Each row is a point on a landscape with many valleys, with its height.
From any point a ball rolls to the lowest of the 2 points nearest to it. It stops when none of these is lower. Distance is the straight distance between rows; heights are no part of it.
k968 (h 5.75): [138 143 115 163 117 117  93 107  83 101 134 128 115 114  75 123 166 103
 113 117 122 143]
k260 (h 2.97): [111  99 147 132 116 132 131 161 155 176 127 146 116  88 152 118 117  82
 126 104 106 114]
k439 (h 3.22): [172 100 141 174 119 105 104 142 153 133 148 161 114  89 137 127 135 127
 108 107 125 135]
k109 (h 2.61): [241  94 134 186 139  71  79 140 137 140 135 177  98  98 136 135 115 132
  72  86 142 140]
k743 (h 5.90): [118 164 148  55  80 156 133  86  82 127 116  65 178 149 101  68 142  98
  91 175 140  99]
k280 (h 3.62): [169 123 117 135 156 122 104 104 151  97 153 151 118 105 126 140 145 179
  98  95 151 182]
k296 (h 4.87): [101 107 140  90 145 166 183 119 154 133 148 136 133 129 163  72 108 184
 126 153 146 118]
k497 (h 3.74): [ 88 132 118  49 133 175 142 103  58 137 107  86 162 150 123  75 130 128
 127 148 137 102]
k637 (h 6.34): [125 130 114 183 109 130 120 145  92 115 135 137 110 120  90 103 118  96
 168 138  98 103]
k822 (h 5.42): [115 173 141 124  91 107  86 102 129 140 118 110 141 142  95 171 176  86
  88  87 127 160]
k309 (h 4.37): [ 82 140 161  87 101 138 159 112 160 153 134 114 136 145 138 123 139 125
 112 138 130 124]
k72 (h 4.90): [102  97 130  89 138 165 151 134 117 162 122 130 125  90 142  78 125 108
 119 137 114 112]
k957 (h 4.55): [ 67 147 131  91 115 147 144 113 117 136 127 113 139 159 121 124 139 127
 124 124 131 123]
k596 (h 0.96): [176  76 110 161 152 116  91 164 118 161  96 161 100  82 141 140 124  67
 126  88 112 138]
k182 (h 4.15): [ 56 145 125  57 134 153 138 120  75 167 103  92 151 158 124 126 141 101
 132 117 140 113]
k548 (h 7.84): [155 137 126 183 102  84 115 167 161 116 161 152 119 153 155 162  83 159
 148  83 113 125]
k209 (h 3.71): [105 116  88  89 174 181 136 126  41 113 102 100 133 108 104  99 147 137
 160 139 135 131]
k136 (h 5.49): [167 114 173 155 114 123 151 108 160 100 161 133 126  71 126  81 143 177
 104 186 138 112]
k279 (h 4.33): [ 70 128 130  55 130 165 135 119 100 175 106 105 145 124 134 115 146  93
 116 117 134 120]
k153 (h 4.19): [116  91 111 127 149 165 161 144  98 125 127 137 117 100 139  69 104 141
 158 159 117 101]
k797 (h 6.30): [ 78 156 110 136 106 147 154 120  77 114 135 113 137 177  99  92 100 120
 165 164 109  75]
k533 (h 7.35): [118 130  78  81 218 160 108 163  76 144  73 101 117 122 164 178 148  94
 185 124 141 151]
k215 (h 4.53): [ 97 119 116  76 138 164 126 121  74 156 104 105 137 101 115 100 152  91
 118 126 125 119]
k94 (h 5.82): [128 119 102 151 138 134 109 118  78  98 126 131 117 106  83 112 153 120
 141 127 121 138]
k695 (h 3.81): [178 122 116 118 166 118  99 110 174 122 147 158 127 114 152 161 126 184
  96  74 156 193]
k625 (h 2.60): [122 133 128 158  87 139 134 124 107 138 141 123 127 115  90  64 104  85
 130 178  97  66]
k690 (h 5.55): [ 83 158 168  27 113 155 168  81 146 164 121  86 168 163 133 107 158 137
  96 153 160 139]
k691 (h 3.90): [114 111  89 101 182 168 120 119  71 104 115 124 120 100 113 121 154 148
 150 123 139 156]
k276 (h 7.03): [114 153  85 115 148 115 101 148 119 139  99 130 125 178 134 204 115 104
 144  61 126 158]
k313 (h 3.70): [153  97 111 115 164 134  99 131 145 150 113 149 121  91 148 155 135 118
 102  76 135 173]
k265 (h 5.92): [150 131 185  96  93 127 155  85 169 131 127 103 143  94 100  96 161 127
  79 194 138 131]
k969 (h 6.77): [209 132  67 140 187 103 113 181 124 109  92 155 104 154 148 187  70 147
 171  85 120 150]
k451 (h 4.50): [ 91  91 106  58 192 181 135 126 112 168 101 127 126  95 160 133 138 131
 142 114 142 149]
k491 (h 5.95): [114 118  94 107 171 156 115 140  66 124  91 116 119 106 122 136 144  97
 169 115 120 139]
k43 (h 5.93): [143 155 186 106  72 116 134  73 140 126 116  80 151 102  70 110 172  88
  78 198 129 117]
k485 (h 3.60): [160 113 162 115 104 137 145  79 127 118 130 114 138  81  93  54 153 116
  79 206 132 114]
k165 (h 4.94): [107 138 117 117 133 157 142  99 102  85 142 118 131 130 103  90 148 173
 118 157 135 140]
k319 (h 4.02): [112  93 127 137 133 154 162 157 123 137 142 145 121 104 158  77  88 140
 159 137 112  87]
k140 (h 5.09): [146 157 130 105 136 117  96  89 182 128 137 134 140 144 124 177 154 152
  81  82 156 202]
k70 (h 4.05): [140 101  88 126 186 155 112 127  98  97 125 143 114  96 128 132 137 160
 140 109 146 168]
k974 (h 2.78): [ 85 158 165 137  80 113 160 119 171 117 161 114 135 165 128 127 115 146
 124 166 125  94]
k321 (h 5.16): [147 124 130 172 113 134 118 112  96  91 150 135 115  91  81  74 145 128
 122 171 119 106]
k234 (h 3.41): [156 112 124 143 145 135 104 100 133 101 140 144 113  91 110 125 163 153
  94 114 150 171]
k990 (h 4.88): [170 123 198 200  69  62 113 122 188 131 157 125 132  94 108 156 148 119
  98 180 115  92]
k354 (h 4.85): [114 111 141  80 114 164 151 113 116 164 121 107 137  99 126  63 125  95
 102 156 113  99]
k314 (h 4.28): [ 90 108 133  80 162 155 148 121 169 171 133 146 129 122 179 144 130 164
 127  97 152 161]
k116 (h 2.96): [208  94 153 194 121  75  92 139 158 129 151 160 112  86 147 125 134 139
  86 104 143 133]
k110 (h 4.43): [ 92 125 155  82 137 141 151 111 186 160 150 137 135 134 169 138 142 165
 109 107 155 161]
k586 (h 5.62): [185 105 188 158  95 106 155 102 168  96 148 120 138  72 106  93 145 163
  98 221 141 102]
k763 (h 1.10): [142  84 111 146 147 138 109 155 116 151 116 150 108  80 143 129 133  86
 136 102 113 133]
k173 (h 3.23): [ 73 156  99  90 144 153 132 139  35 128  97  94 138 162 105 125 140 105
 182 126 130 100]
k49 (h 2.54): [ 89 123  98 133 166 138 158 140 128 105 148 148 120 178 163 147 102 191
 176 106 150 131]
k444 (h 4.65): [103 103 126 123 159 167 175 136 128 116 153 146 128 119 169  86 101 193
 152 142 136 113]
k796 (h 2.40): [174 111 124 193 124 105  91 135 112  99 144 155 110 102  95 123 138 114
 121 117 120 135]
k99 (h 5.05): [124 139 125 164 114 139 138 119 110  84 156 137 125 117  93  81 127 155
 137 166 114 105]
k791 (h 1.78): [124 116 122 158 118 123 121 139 127 122 144 147 117 113 125 118 120 123
 133 119 111 127]
k632 (h 5.87): [146 156 107 158 117 105  85 124 109 115 120 134 119 151  94 167 141 101
 121  83 115 158]
k871 (h 3.46): [180 100 123 150 139 112  91 132 147 135 131 155 114  91 135 142 135 117
  92  85 132 166]
k243 (h 5.11): [182 103 184 152 109  87 125 129 204 149 155 142 129  76 166 132 141 150
  93 112 149 149]
k671 (h 2.88): [ 85 123  78  88 218 147 126 139  99 121 106 125 125 169 161 183 124 159
 186 111 162 154]
k19 (h 3.50): [147 145 172 171  76 100 147 105 173  86 162 117 138 112 103 121 120 161
 115 213 127  88]
k787 (h 5.26): [143 139 128 194 101 112 108 113  99  94 151 130 116 113  67 100 142 108
 128 159 113 113]
k227 (h 2.84): [124 124 158 138 116 133 176 125 170 102 172 133 137 118 162  93 102 205
 127 166 140 106]
k221 (h 5.45): [132 157 148 149  84 124 119  95 104 101 139 111 134 114  67  90 150 109
 103 183 113 104]
k551 (h 6.93): [157 165  62  94 206 120  87 146  98 123  64 123 117 173 137 217 105 121
 161  82 139 172]
k559 (h 2.68): [ 95 110 148 139 109 134 148 154 160 174 141 146 122 116 167 124 105 107
 139 111 103 103]
k372 (h 4.67): [ 89  90 120  69 167 178 150 135 108 175 102 125 124  95 159 108 129 111
 135 120 125 121]
k619 (h 4.21): [161 102 165 154 119 125 118 108 144 129 145 140 113  71 109  96 164 114
  86 145 139 137]
k521 (h 6.52): [174 118 121 198 119  94 117 156 143 105 172 155 115 118 145 123 106 167
 147 108 120 122]
k462 (h 0.94): [ 71 118 134 123 128 143 172 142 144 135 145 136 132 158 165 107  92 160
 151 135 129  99]
k23 (h 6.08): [135 148 179 141  75 101 122  88 139 112 134  97 135 109  70 131 173 100
  82 177 130 124]
k777 (h 2.83): [157 114 149 112 113 161 170 100 145 105 136 111 149 105 134  42 109 164
  96 209 130 106]
k725 (h 5.18): [ 97 169 152  58 121 145 122  77 128 135 124  96 153 133 104 137 192 148
  92 119 166 184]
k242 (h 4.57): [137 108 140 147 109 105 112 158 182 177 132 159 121 107 166 151 112  94
 108  76 109 130]
k697 (h 1.75): [ 45 153 128 110 114 130 169 119 125 133 143 122 133 209 135 131 109 139
 156 136 135  87]
k584 (h 4.40): [104 115 123  59 128 180 170 106 109 155 120  94 160 163 153  46  98 121
 114 172 131  93]
k724 (h 5.28): [110 129 147  43 141 176 181  81 156 139 123 110 157 133 143  65 144 184
  94 169 159 154]
k956 (h 7.22): [ 59 127  97  65 183 160 155 127  66 141 102 108 137 171 145 128 132 148
 175 132 148 110]
k841 (h 1.44): [138  96 149 170 101 128 155 160 153 143 171 146 122  80 158  72  92 146
 139 150 110  76]
k890 (h 1.79): [220 104 104 188 124  77  75 168 124 158  90 176 102 124 126 152 101  70
 112  74 104 125]
k75 (h 2.82): [137 135 145 159  92 137 139 120 125 113 148 120 132 112  94  61 112 116
 123 198 105  74]
k893 (h 2.55): [ 66 159 156 125  83 114 151 125 160 138 146 115 137 176 134 136 117 114
 130 139 116 102]
k892 (h 3.72): [ 60 112 116 107 145 139 151 154 140 176 116 139 124 169 172 163 104 102
 163  91 120 111]
k621 (h 4.41): [186  97 178 169 113  97 111 118 164 128 151 148 115  71 125 115 167 124
  81 138 148 141]
k192 (h 6.98): [139 148  77  96 179 129  87 145 102 141  74 121 125 154 144 204 127 100
 141  74 128 168]
k24 (h 1.45): [151 105 110 161 136 117 102 156 114 132 121 153 111 107 129 136 121 105
 136  96 107 134]
k473 (h 4.27): [154 131 124 180  98  90  96 164 153 144 130 154 117 143 133 158 112  94
 120  81 100 130]
k193 (h 1.40): [ 63 135 135 109 119 134 183 124 141 130 148 128 139 197 155 103  98 158
 144 161 137  84]
k332 (h 4.31): [121 109  93  79 204 157 100 111 115 141 106 133 130 107 148 168 147 145
 127  90 154 180]
k779 (h 6.42): [124 151 123 194  98 114 132 142 124  90 161 140 121 147 102 113 111 150
 168 148 108 103]
k820 (h 3.33): [150 144 171 197  80  86 128 125 174  86 175 127 131 110 117 133 131 171
 125 176 127 101]
k268 (h 1.39): [189  98 100 178 135  98  90 175 117 158  82 164 102 111 126 160 116  55
 134  79  95 128]
k339 (h 7.27): [ 72 117  96  76 190 165 140 147  68 145  89 110 128 138 150 143 133 118
 179 129 141 118]
k941 (h 2.08): [111 133 139 136 102 145 165 128 140 112 158 121 131 130 128  75  97 154
 136 173 119  90]
k633 (h 4.59): [201 101 201 178  92  72 113 116 191 134 147 138 127  77 122 145 166 138
  81 157 152 135]
k998 (h 4.73): [177 120 204 171  74  65 123 116 204 137 141 129 134  91 113 159 161 113
  85 166 132 119]
k997 (h 7.43): [144 120  82 108 182 129 105 176 123 156  67 130 114 135 167 200 109  70
 163  86 118 148]
k558 (h 5.30): [101 177 133  89 118 123  92  94 129 144 116 108 145 155 107 175 179 109
  95  77 145 178]
k383 (h 6.01): [132 153  94 105 140 124  72 119  87 132  96 112 134 136 100 180 163  91
 107  64 136 172]
k322 (h 1.76): [ 89 135 137 124 102 145 160 123 125 133 141 121 133 149 128  90  96 127
 131 164 107  86]
k163 (h 2.04): [ 59 147 126 130 124 120 155 142 142 140 145 135 124 193 151 156 108 131
 164 110 127 109]
k663 (h 6.09): [129 153 108 113 130 119  78  97 104 112 121 115 132 128  90 161 175 118
  96  83 142 185]
k648 (h 4.99): [150 147 151 123 117 107 120  98 193 116 152 136 135 137 131 172 151 167
  87 105 150 188]
k501 (h 3.55): [151  77 138 160 130 133 123 144 114 142 140 154 108  63 125  77 131 109
 116 138 117 111]
k486 (h 5.94): [141 145 101 129 134 119  85 130 120 130 104 135 127 139 116 179 136 101
 107  68 118 163]
k946 (h 4.26): [ 87 149 150  81 130 132 134 102 181 154 136 127 140 156 150 163 154 144
 104  99 155 174]
k518 (h 4.96): [147 100 172 130 115 121 142 137 197 165 157 147 124  81 179 118 133 151
 106 109 138 137]
k317 (h 4.52): [116 102 102 138 170 161 158 146 110  99 143 151 118 118 153 100 101 189
 173 132 137 124]
k458 (h 6.11): [148 123  86 134 165 124 108 153 125 119 116 149 116 140 144 171 109 134
 145  74 126 166]
k993 (h 4.74): [107 148 147 115 119 134 137 100 160 106 151 122 135 134 121 137 154 169
 106 134 146 159]
k576 (h 3.94): [120 125 195 117  82 116 179 136 213 159 151 120 133 105 155 119 118 138
 113 159 125 106]
k397 (h 3.25): [ 75 131  97 114 161 150 154 161  56 124 100 113 117 163 130 138 120 107
 221 135 117 101]
k972 (h 5.54): [ 90 178 160  92  78 115 105  98 127 143 122  93 146 140  95 156 185  87
  90 108 133 145]
k30 (h 6.26): [106 121  93 138 149 155 139 148  69 102 119 131 116 137 113 112 114 128
 191 137 112 111]
k894 (h 4.76): [ 85 139 117 122 122 146 133 127  85 128 121 114 124 130 103 113 136  98
 147 124 108 116]
k784 (h 7.81): [172 132 105 169 135  91 112 166 158 121 138 159 118 162 165 172  75 164
 148  68 123 141]
k626 (h 3.14): [ 86 135  91 104 191 146 140 163  59 124  81 102 118 174 145 163 132 105
 221 127 137 114]
k886 (h 5.66): [133 143 140 161 100 106  87 112 109 124 128 124 123 114  82 133 170  76
 102 112 115 137]
k20 (h 2.20): [240  98 113 192 131  71  74 160 123 145 106 177  99 120 121 140 107 108
  89  79 124 132]
k982 (h 7.49): [167 117  83 108 173 120  87 159 126 165  62 141 114 122 150 194 116  73
 119  68 119 158]
k251 (h 5.76): [156 139 177  95  80 125 152  75 151 124 119  81 152 106  93  87 149 103
  75 220 133 110]
k143 (h 5.06): [106 111 136  70 147 177 171 104 138 140 128 121 144 121 148  73 127 180
 109 152 151 135]
k71 (h 3.61): [151 147  82 137 150 114  87 151  77 126  78 124 117 148 106 188 132  80
 152  74 111 159]
k834 (h 4.08): [181 140 106 163 104  74  83 154 150 147 103 159 120 154 115 172 103  87
  97  66 100 145]
k378 (h 2.72): [ 94 118  84 111 200 141 139 143 120 112 131 145 121 167 170 176  99 184
 181  97 155 151]
k59 (h 3.79): [132  80 124 146 139 144 143 160 116 149 135 150 110  74 144  85 109 111
 146 126 105 104]
k432 (h 4.09): [127 135 152 106 120 147 179  93 162  78 149 115 145 132 132  86 134 210
 108 192 148 127]
k914 (h 7.10): [ 56 154 102  96 153 130 124 121  88 124 115 110 136 194 125 172 146 131
 162  96 142 139]
k440 (h 3.35): [ 80 141 104 130 136 138 140 153  77 129 110 116 122 169 118 145 112 101
 196 116 110 113]
k431 (h 1.80): [197  77 146 215 119  89  83 147 118 137 145 172 101  87 122 105 134 103
 111 125 129 112]
k794 (h 7.67): [164 141  79 109 177 103 109 180 151 152  68 152 112 178 166 217  71 114
 149  66 120 143]
k701 (h 4.39): [138 135 108 157 117  98  98 156 147 128 124 148 121 161 136 169 101 117
 134  75 109 147]
k758 (h 7.30): [ 92 118  95  73 192 164 123 161  55 145  75  93 119 122 149 150 141  85
 190 126 135 124]
k509 (h 4.64): [122 112 137  73 109 173 159 100 119 153 120  98 154 128 139  45 101 104
 100 176 113  94]
k856 (h 3.89): [150  97 109  80 185 143  98 122 160 165 104 154 128  91 170 169 126 131
 105  71 145 179]
k228 (h 5.81): [157 148 103 177 113 104  74 118  79 104 115 132 121 137  70 148 157  91
 121  93 115 155]
k686 (h 5.00): [115 170 149  94 106 130 112  76 126 113 131  96 142 121  86 138 194 126
  86 129 151 167]
k647 (h 4.18): [141 110  90 106 194 149 103 120 117 115 121 144 120 112 140 161 134 166
 127  93 151 184]
k809 (h 2.33): [ 99 126 124 149 135 128 155 142 152 110 166 146 124 159 165 137 100 189
 154 114 138 124]
k520 (h 3.01): [ 93 130  82  94 211 146 128 159  84 124  88 114 116 173 160 182 130 123
 203 117 149 138]
k172 (h 1.72): [155 107  94 155 142 115 101 178 111 159  73 144 108 123 135 163 113  50
 165  83  91 129]
k580 (h 7.07): [ 72 154  97 108 146 118 116 143 100 141 105 116 128 198 142 195 127 113
 162  78 136 142]
k357 (h 4.12): [ 96 146 125  89 147 130 124 106 181 146 135 141 141 167 155 182 135 168
 112  79 160 186]
k839 (h 4.86): [101 151 115 138 101 142 126 119  63 113 126 114 130 130  76  89 133  98
 146 146 104 101]
k185 (h 2.37): [116 117 135 144  98 144 133 131  97 156 127 130 119  98 100  78 118  73
 134 154  94  86]
k512 (h 6.04): [134 133 183  95  98 127 151  98 190 145 135 110 135  94 119 119 167 130
  86 164 148 156]
k423 (h 7.91): [116 150 158 173  87  90 132 154 195 132 174 136 134 160 163 161 101 155
 138 112 124 118]
k450 (h 5.17): [135 130  93 150 158 142 117 123  98  68 146 139 116 135 107 139 137 170
 146 109 135 169]
k954 (h 2.59): [113 127 147 146 113 124 162 140 171 114 175 139 132 132 175 111  99 196
 147 135 136 105]
k338 (h 2.09): [110 116 134 142 109 132 124 134 118 141 132 135 120  97 113 102 132  92
 121 134 107 110]
k655 (h 3.95): [168 104 171 141 110 127 127  86 135 120 138 129 121  66  85  75 175 118
  76 180 141 133]
k232 (h 4.00): [100 112 105 126 144 134 120 172 122 168  92 135 120 137 159 173 114  74
 165  87 107 131]
k146 (h 6.70): [226 126  78 144 176  91 102 176 136 118 103 170 100 138 150 173  64 162
 143  66 127 145]
k819 (h 4.51): [128 145 120 149 117 107 114 135 153 116 144 138 126 164 139 168 123 150
 126  89 125 156]
k540 (h 5.20): [105 161 161 157  65  90 106 124 169 142 135 117 138 143 109 161 148  80
  99 119 105 126]
k868 (h 5.35): [143 144 157 183  82 111 115 107 125  98 155 122 130 107  66 105 142 111
 110 191 109  86]
k320 (h 6.47): [144 130 116 197 116 113 131 149 119  88 171 148 114 124 125 108 104 171
 168 133 119 111]
k226 (h 6.24): [ 95 171 125 137  82 137 146 109 107 108 143 104 141 166  93  84 102 117
 135 186 108  70]
k660 (h 3.87): [154 132 171 122 107 138 183 105 177  81 151 110 154 120 138  80 112 205
 114 215 143 105]
k673 (h 3.17): [122 127 171 111 101 134 191 120 183 125 155 116 151 137 164  84 100 182
 117 189 139  92]
k492 (h 7.13): [ 63 159 110 108 138 135 140 123  81 108 130 112 135 191 110 144 136 147
 160 117 135 124]
k401 (h 4.68): [153 140 178 121 106 110 135  84 183 100 144 115 139 101 100 143 186 158
  83 158 159 179]
k845 (h 6.05): [163 119  71 130 201 138 106 158 102 109 100 137 106 131 142 176 113 131
 169  96 131 165]
k560 (h 3.97): [133 126 109 103 167 130 103 112 174 131 136 152 132 145 160 177 121 172
 107  78 154 187]
k359 (h 3.47): [ 93 129  93 132 157 136 130 162 102 130 104 131 113 170 138 171 113 106
 189  98 118 128]
k754 (h 7.61): [178 132  85 108 172 104 103 166 158 157  81 162 121 151 163 197  79 126
 120  58 120 153]
k447 (h 3.91): [174 156  89 167 109  77  78 152 124 128  88 153 117 175 101 182 110  86
 123  66  99 150]
k505 (h 3.75): [176 160  79 141 136  92  83 159  96 129  67 136 116 170 101 191 112  73
 141  68 101 154]
k830 (h 6.58): [193 106 108 181 142 103 105 160 133 110 150 157 111 105 157 139  98 168
 140  87 129 139]
k83 (h 3.36): [ 92 149  90  99 156 146 111 144  46 123  88 103 128 155 112 161 153  97
 182 104 132 130]
k199 (h 3.96): [ 62 143 115  41 143 161 144 116  55 152 104  88 161 174 131  98 135 118
 137 136 146  96]
k139 (h 3.16): [135 148 147 188  92  96 126 135 164  90 171 135 124 133 118 137 124 154
 126 139 115 118]
k494 (h 1.37): [181  90 164 208 105  94 110 147 137 144 163 159 110  67 136  93 126 116
 117 140 123  92]
k878 (h 6.38): [100 141 119 179  94 131 134 144 109 113 151 135 121 147 104 108 103 122
 170 147  97  86]
k785 (h 4.42): [127 121 149 172  95 101 111 154 172 159 142 147 125 124 146 149 119  98
 116  96 100 115]
k130 (h 4.32): [102 106 116  75 174 166 118 113 121 152 110 128 131 102 146 139 151 136
 117  98 143 167]
k328 (h 6.83): [192 148  59 120 201 113 107 163 112 100  83 143 104 175 136 201  84 140
 171  91 126 161]
k959 (h 2.99): [106 153 154 167  88 116 142 131 161 101 171 129 129 138 122 121 112 154
 134 159 114  99]
k813 (h 4.17): [ 99 133 178 100  91 135 172 118 192 151 141 116 139 136 153 111 124 137
 106 161 131 111]
k404 (h 5.56): [152 124 158 177  94  90  88 116 134 131 135 136 118 101  90 129 167  77
  80 132 121 130]
k96 (h 3.58): [ 69 115 104 114 162 135 151 167 106 155 110 134 121 171 161 162 106 106
 189 103 121 107]
k656 (h 1.96): [136  91 153 160 113 120 146 164 168 161 162 151 121  82 182 104 101 145
 136 114 114  98]
k427 (h 2.11): [213 101 131 216 123  79  70 139 108 116 142 169 105 108 102 126 133 104
 105 110 125 133]
k644 (h 3.27): [ 98 137 105  93 130 170 143 122  42 120 113 100 139 141 104  67 114 110
 147 161 112  93]
k776 (h 3.93): [119 145 152  91  88 150 176  92 156 130 136  87 181 189 152  73  84 128
 109 215 122  71]
k311 (h 5.57): [125 156 153 121  79 134 140  83 125 108 134  90 150 127  83  87 143 109
  97 201 119  94]
k157 (h 4.95): [115 137 119 135 107 149 137 113  85 103 142 112 133 124  90  72 124 122
 135 170 108 100]
k448 (h 4.36): [128  94 113 137 153 163 149 132 105  97 143 145 118  93 130  78 117 167
 146 143 126 121]
k442 (h 4.29): [132 142 167 104 116 138 162  82 161  91 146 111 145 115 113 102 158 188
  96 186 155 151]
k707 (h 3.21): [152 110 153 108 123 155 159  99 130 110 136 123 134  90 118  52 143 151
  94 187 135 118]
k98 (h 3.45): [129 128 179 101  80 129 199 112 205 131 140 101 163 154 158  94  87 158
 116 216 134  83]
k247 (h 5.24): [113 132  88 129 169 142 121 124 107  87 137 139 121 163 130 160 124 182
 161 104 144 167]
k966 (h 3.68): [132 127 197 111  75 119 193 122 217 148 147 107 150 122 155 113 103 145
 116 202 131  84]
k196 (h 2.43): [130 124 133 116 114 156 166 109 133 103 144 115 144 139 133  51  98 157
 119 198 120  85]
k169 (h 5.88): [124 118  93 129 154 152 110 131  49 109 106 117 111 100  92 115 154 103
 161 124 124 140]
k862 (h 2.29): [ 53 147 136 122  99 117 145 137 144 159 133 123 133 177 135 152 124 105
 140 104 119 113]
k855 (h 6.63): [210 109  93 157 171 107 103 164 127 114 127 167 102 114 155 154  86 156
 135  74 134 151]
k80 (h 3.88): [ 68 128 116 109 129 128 128 159 124 182  97 128 124 162 158 181 113  76
 155  77 113 123]
k64 (h 6.16): [120 115 102 151 150 132 120 154 128 113 135 148 116 140 146 153 108 150
 160  97 123 145]
k859 (h 5.21): [112 167 132  99 131 124 102  91 150 126 135 117 139 153 113 171 169 143
  91  90 149 192]
k850 (h 5.36): [ 78 168 158  33 117 152 136  82 122 158 115  88 161 151 115 126 183 133
  94 125 167 155]
k923 (h 3.49): [122 145  91 110 159 138  94 155  64 134  76 105 124 139 117 182 145  74
 167  87 123 150]
k422 (h 4.13): [123 111 113 160 122 120 120 174 135 160 116 148 115 133 150 156 102  87
 163  90  99 119]
k710 (h 5.07): [132 124 105 135 156 152 124 106  99  78 148 132 119 110 103 107 154 172
 129 132 145 157]
k430 (h 5.72): [181 111 199 176  92  85 133 109 175 102 153 123 135  78 103 123 157 150
  97 199 145 110]
k126 (h 4.89): [137 141 155 144 113 107 132 107 179  95 165 126 131 126 125 147 148 174
 104 127 146 157]
k609 (h 2.35): [112 110 165 144  93 118 154 155 183 165 158 141 124 102 173 115  99 128
 127 126 110  95]
k262 (h 5.89): [108 153 173  67 103 144 169  87 177 146 125 103 147 122 125 117 164 140
  93 161 152 153]
k395 (h 7.17): [ 47 145 102  78 154 146 159 110  78 123 122 108 144 198 126 126 135 156
 158 133 159 107]
k271 (h 6.17): [157 137 185 170  77  84 102  89 154 120 135 114 125 104  75 144 179  88
  82 173 132 122]
k685 (h 4.81): [106 151 125 114 120 138 125  96 102  96 137 111 130 129  86 111 161 141
 115 140 135 139]
k988 (h 3.48): [100 123  93  67 152 184 141 119  32 124 100  94 149 133 117  73 129 130
 149 154 129 106]
k978 (h 6.21): [ 99 123  99 148 150 141 140 153 102 102 135 144 115 148 132 138 110 147
 182 116 120 127]
k95 (h 4.83): [132 159 161 128 100 111 119  77 157  99 138 107 139 117  84 147 190 137
  81 146 151 170]
k225 (h 5.73): [137 158 148  87  79 146 140  80  99 119 123  70 164 135  89  69 137  90
  88 200 123  90]
k983 (h 3.05): [157 108 144 171  98 139 143 126 127 118 158 136 127  81 119  51 111 124
 125 200 112  73]
k295 (h 1.38): [ 72 127 124 120 120 148 154 143 123 146 138 127 123 156 143 116 106 121
 155 129 115  95]
k970 (h 3.15): [181  90 109 152 164 131  99 120 109  97 142 160 108  77 118 117 148 153
 112 107 146 167]
k379 (h 7.55): [182 120  87 104 183 117  89 146 140 156  78 157 116 121 149 189 100 114
 101  62 132 174]
k216 (h 2.90): [176  88  97 171 170 134 111 144  91  98 138 161 103  77 122 109 129 148
 144 117 133 149]
k4 (h 3.67): [158 139 168 148  89 116 167 106 168  77 154 104 150 118 116  97 113 186
 120 227 129  82]
k88 (h 5.25): [177 105 188 160 104  96 141 124 190 129 164 134 125  67 157 114 147 165
 101 150 148 129]
k628 (h 2.66): [195 100  97 185 152 108  90 146 101  99 132 167 101 104 112 133 127 134
 132  96 125 150]
k537 (h 4.75): [130  95 151 131 116 122 136 156 194 181 139 151 124  96 185 138 112 123
 114  82 124 139]
k464 (h 4.66): [ 86 124 108  91 143 162 137 133  69 144 104 108 129 122 118 107 133 100
 153 129 118 107]
k326 (h 6.07): [ 88 172 128  60  98 153 138  93  62 129 118  76 175 178 106  76 126 112
 115 164 132  90]
k877 (h 5.99): [139 114  73 114 194 151 106 147  82 113  90 126 113 115 131 164 140 114
 174 105 131 163]
k134 (h 4.60): [ 93 144 129 129 125 124 128 121 149 113 149 133 129 155 125 152 132 156
 121 104 133 154]
k635 (h 7.77): [181 133  90 154 146  95 110 180 146 133 106 159 114 164 156 180  75 131
 157  61 111 136]
k506 (h 6.31): [117 115  98 154 135 152 131 144  69 117 113 131 112 111 101  94 122  96
 181 138  99 108]
k487 (h 6.88): [156 163  68 118 177 109  99 147  96 108  87 131 115 193 126 212 101 136
 165  79 130 169]
k277 (h 5.37): [176 106 176 180 104  98 136 129 167 107 174 135 121  67 143  92 131 180
 116 163 139 106]
k103 (h 5.74): [103 156 173  47  90 145 168  82 154 155 118  80 164 144 120 102 149 119
  86 171 144 130]
k651 (h 3.30): [141  89 135 157 115 143 140 132 108 136 146 146 115  74 124  54 116 110
 123 167 108  87]
k662 (h 7.39): [141 129  73  92 215 143  99 174  98 153  59 111 109 133 170 198 134  74
 172 106 138 157]
k167 (h 3.69): [108 143 173  81  89 134 196  96 186 137 133  91 168 183 156  94  99 143
 108 201 136  88]
k678 (h 4.10): [118  90 123  76 174 156 126 126 162 169 119 156 130  96 183 148 133 148
 118  86 149 175]
k117 (h 4.69): [ 89 160 138 120 110 134 126 107 119 124 135 108 133 135 104 133 155 123
 114 124 128 139]
k627 (h 5.10): [117 158 167 183  59  83 115 128 177 127 150 122 132 136 103 156 136  93
 109 146  96 106]
k981 (h 5.31): [139 149 142 170  80  83  83 128 153 140 128 133 127 137 100 164 150  71
  91  97 105 139]
k334 (h 4.98): [138 142 182 178  63  85 125 122 183 131 151 119 136 108  97 139 134 102
 108 183 108  81]
k347 (h 4.16): [ 99 131 136  74 104 160 174 101 131 140 126  92 168 182 157  53  91 123
 113 189 125  79]
k708 (h 5.44): [171 125 150 178  97  77  78 118 149 146 124 146 115 116 101 150 157  71
  69 102 124 143]
k407 (h 7.88): [131 131 139 165 119  97 125 158 183 127 165 146 129 143 174 159  98 166
 140  89 128 132]
k942 (h 0.95): [153 100 160 194  94 112 130 152 145 139 165 149 121  72 135  84 118 129
 129 156 110  77]
k50 (h 4.49): [160 125 167 125 113 120 146  85 169  94 145 123 136  79 104 109 173 179
  89 177 158 155]
k11 (h 7.72): [151 134  81 132 169 110 117 181 134 134  92 143 110 173 157 199  77 117
 175  78 120 141]
k767 (h 3.08): [ 74 147 105  88 126 154 142 133  36 131 101  94 145 175 106  97 116 100
 169 147 125  77]
k284 (h 6.18): [ 97 164 123 102  88 149 143  93  88 113 133  81 161 175  99  81 111 116
 122 182 116  77]

For each start below, name the point where the ball stops.
k143 => k596
k972 => k473
k232 => k809
k784 => k462
k580 => k462
k30 => k462
k226 => k767
k372 => k767
k357 => k942
